A landscape with many valleys, sampled at points; each row gives a point and its height.
A ball rolls from a point to the lowest of its 3 nearest points, and stops where none of them is lower. Distance is the straight distance between rows; heights are no part of it.
zonun h=53.1: [96,147,129,110,155,111,143,139]
tep h=69.1: [98,174,142,100,136,149,215,120]
vomul h=35.3: [120,156,144,108,138,102,164,125]
Nav h=24.0: [121,118,127,119,184,103,115,140]
vepep h=17.9: [148,139,134,127,194,85,147,133]
fek h=42.2: [138,104,118,132,183,131,82,128]
nerag h=18.7: [165,152,138,154,120,71,142,129]
dalo h=47.3: [110,135,124,119,99,126,115,150]
Nesa h=44.2: [96,111,119,112,128,153,84,136]
koz h=29.8: [140,157,136,113,169,86,183,101]
garem h=31.1: [120,89,101,121,126,154,81,119]
nur h=46.4: [84,84,83,106,135,192,104,101]
Tobo h=63.7: [69,116,111,101,121,191,118,148]
suba h=50.9: [116,176,151,110,85,147,207,111]
Gelu h=34.6: [124,137,140,132,107,93,129,144]
mir h=16.0: [157,141,141,138,175,86,151,129]
zutir h=79.0: [79,144,141,104,117,141,150,154]
Tabal h=47.6: [80,93,84,109,122,200,100,105]
nubi h=4.0: [131,169,138,109,110,124,202,101]
vig h=20.5: [156,121,140,159,182,92,112,146]
vezed h=23.7: [165,113,136,153,164,103,100,149]
lum h=37.3: [157,62,101,154,187,161,77,104]
rubi h=91.9: [64,171,148,118,127,162,198,155]
Kobi h=91.4: [87,150,144,125,75,144,154,142]
pup h=41.3: [107,84,87,118,123,174,74,96]
keb h=48.3: [105,161,128,98,164,104,183,125]
Doluk h=32.2: [175,86,132,165,148,140,68,140]
bub h=36.9: [194,92,133,185,122,123,81,163]
sibok h=90.8: [51,144,149,105,139,182,142,156]
Bav h=45.7: [102,79,79,111,152,174,94,84]
Geni h=50.5: [115,164,136,114,105,107,176,127]
Sem h=34.4: [115,114,125,121,151,122,92,132]
Pasol h=28.7: [164,170,139,126,94,108,196,78]
guluf h=13.6: [147,140,139,139,157,76,145,127]
nosef h=11.3: [80,159,136,89,150,133,192,132]
daku h=25.5: [208,159,149,140,104,95,180,81]
det h=52.5: [84,102,104,112,89,201,98,119]
venu h=35.9: [179,86,126,176,121,127,65,138]
Zumu h=36.6: [128,111,119,119,110,120,87,137]
rado h=57.5: [98,106,102,108,101,175,91,120]
nafu h=51.9: [120,100,108,129,77,155,79,119]
dur h=8.2: [116,146,140,111,122,95,149,134]
Dakav h=27.4: [168,165,140,133,138,87,182,92]
fulok h=22.1: [186,139,143,169,137,90,133,148]
zuko h=56.2: [83,125,124,107,107,166,109,134]
rinag h=92.2: [90,152,141,115,105,158,159,157]
Sif h=7.6: [104,174,147,105,105,143,212,118]
kizer h=23.2: [175,119,143,161,163,100,110,145]
Suboz h=49.9: [84,100,103,98,138,159,96,119]
fiku h=12.6: [137,82,113,130,142,145,61,116]
ren h=45.2: [160,129,140,159,110,94,95,145]
lukul h=23.0: [205,149,150,178,118,80,165,136]
Taba h=46.9: [122,118,130,126,47,133,91,143]
Gefam h=20.7: [175,149,143,162,104,83,143,134]
sov h=61.6: [122,165,132,120,86,105,174,138]
Nakun h=25.7: [139,96,118,134,132,134,74,127]
Geged h=41.2: [133,133,135,141,78,107,113,144]
relit h=38.5: [157,88,125,154,81,133,73,126]
Pefiv h=15.5: [161,83,109,149,161,148,70,119]
vife h=24.2: [206,151,147,162,141,94,166,111]
patul h=61.0: [89,130,128,104,146,128,119,137]

Call two points neighbours if one is among the 3 nearest of the other. Go from one point of each pair to the other, from neighbour to neighbour, staying as low as possible. Name the highest point that can't be avoided.
dur and nosef -> keb
dur and guluf -> vomul
guluf and nubi -> Pasol

Where does a ball stop that starts at each point below?
Geged -> dur
vezed -> guluf
fek -> fiku
dalo -> dur
det -> fiku
Nav -> guluf
lukul -> guluf
venu -> fiku
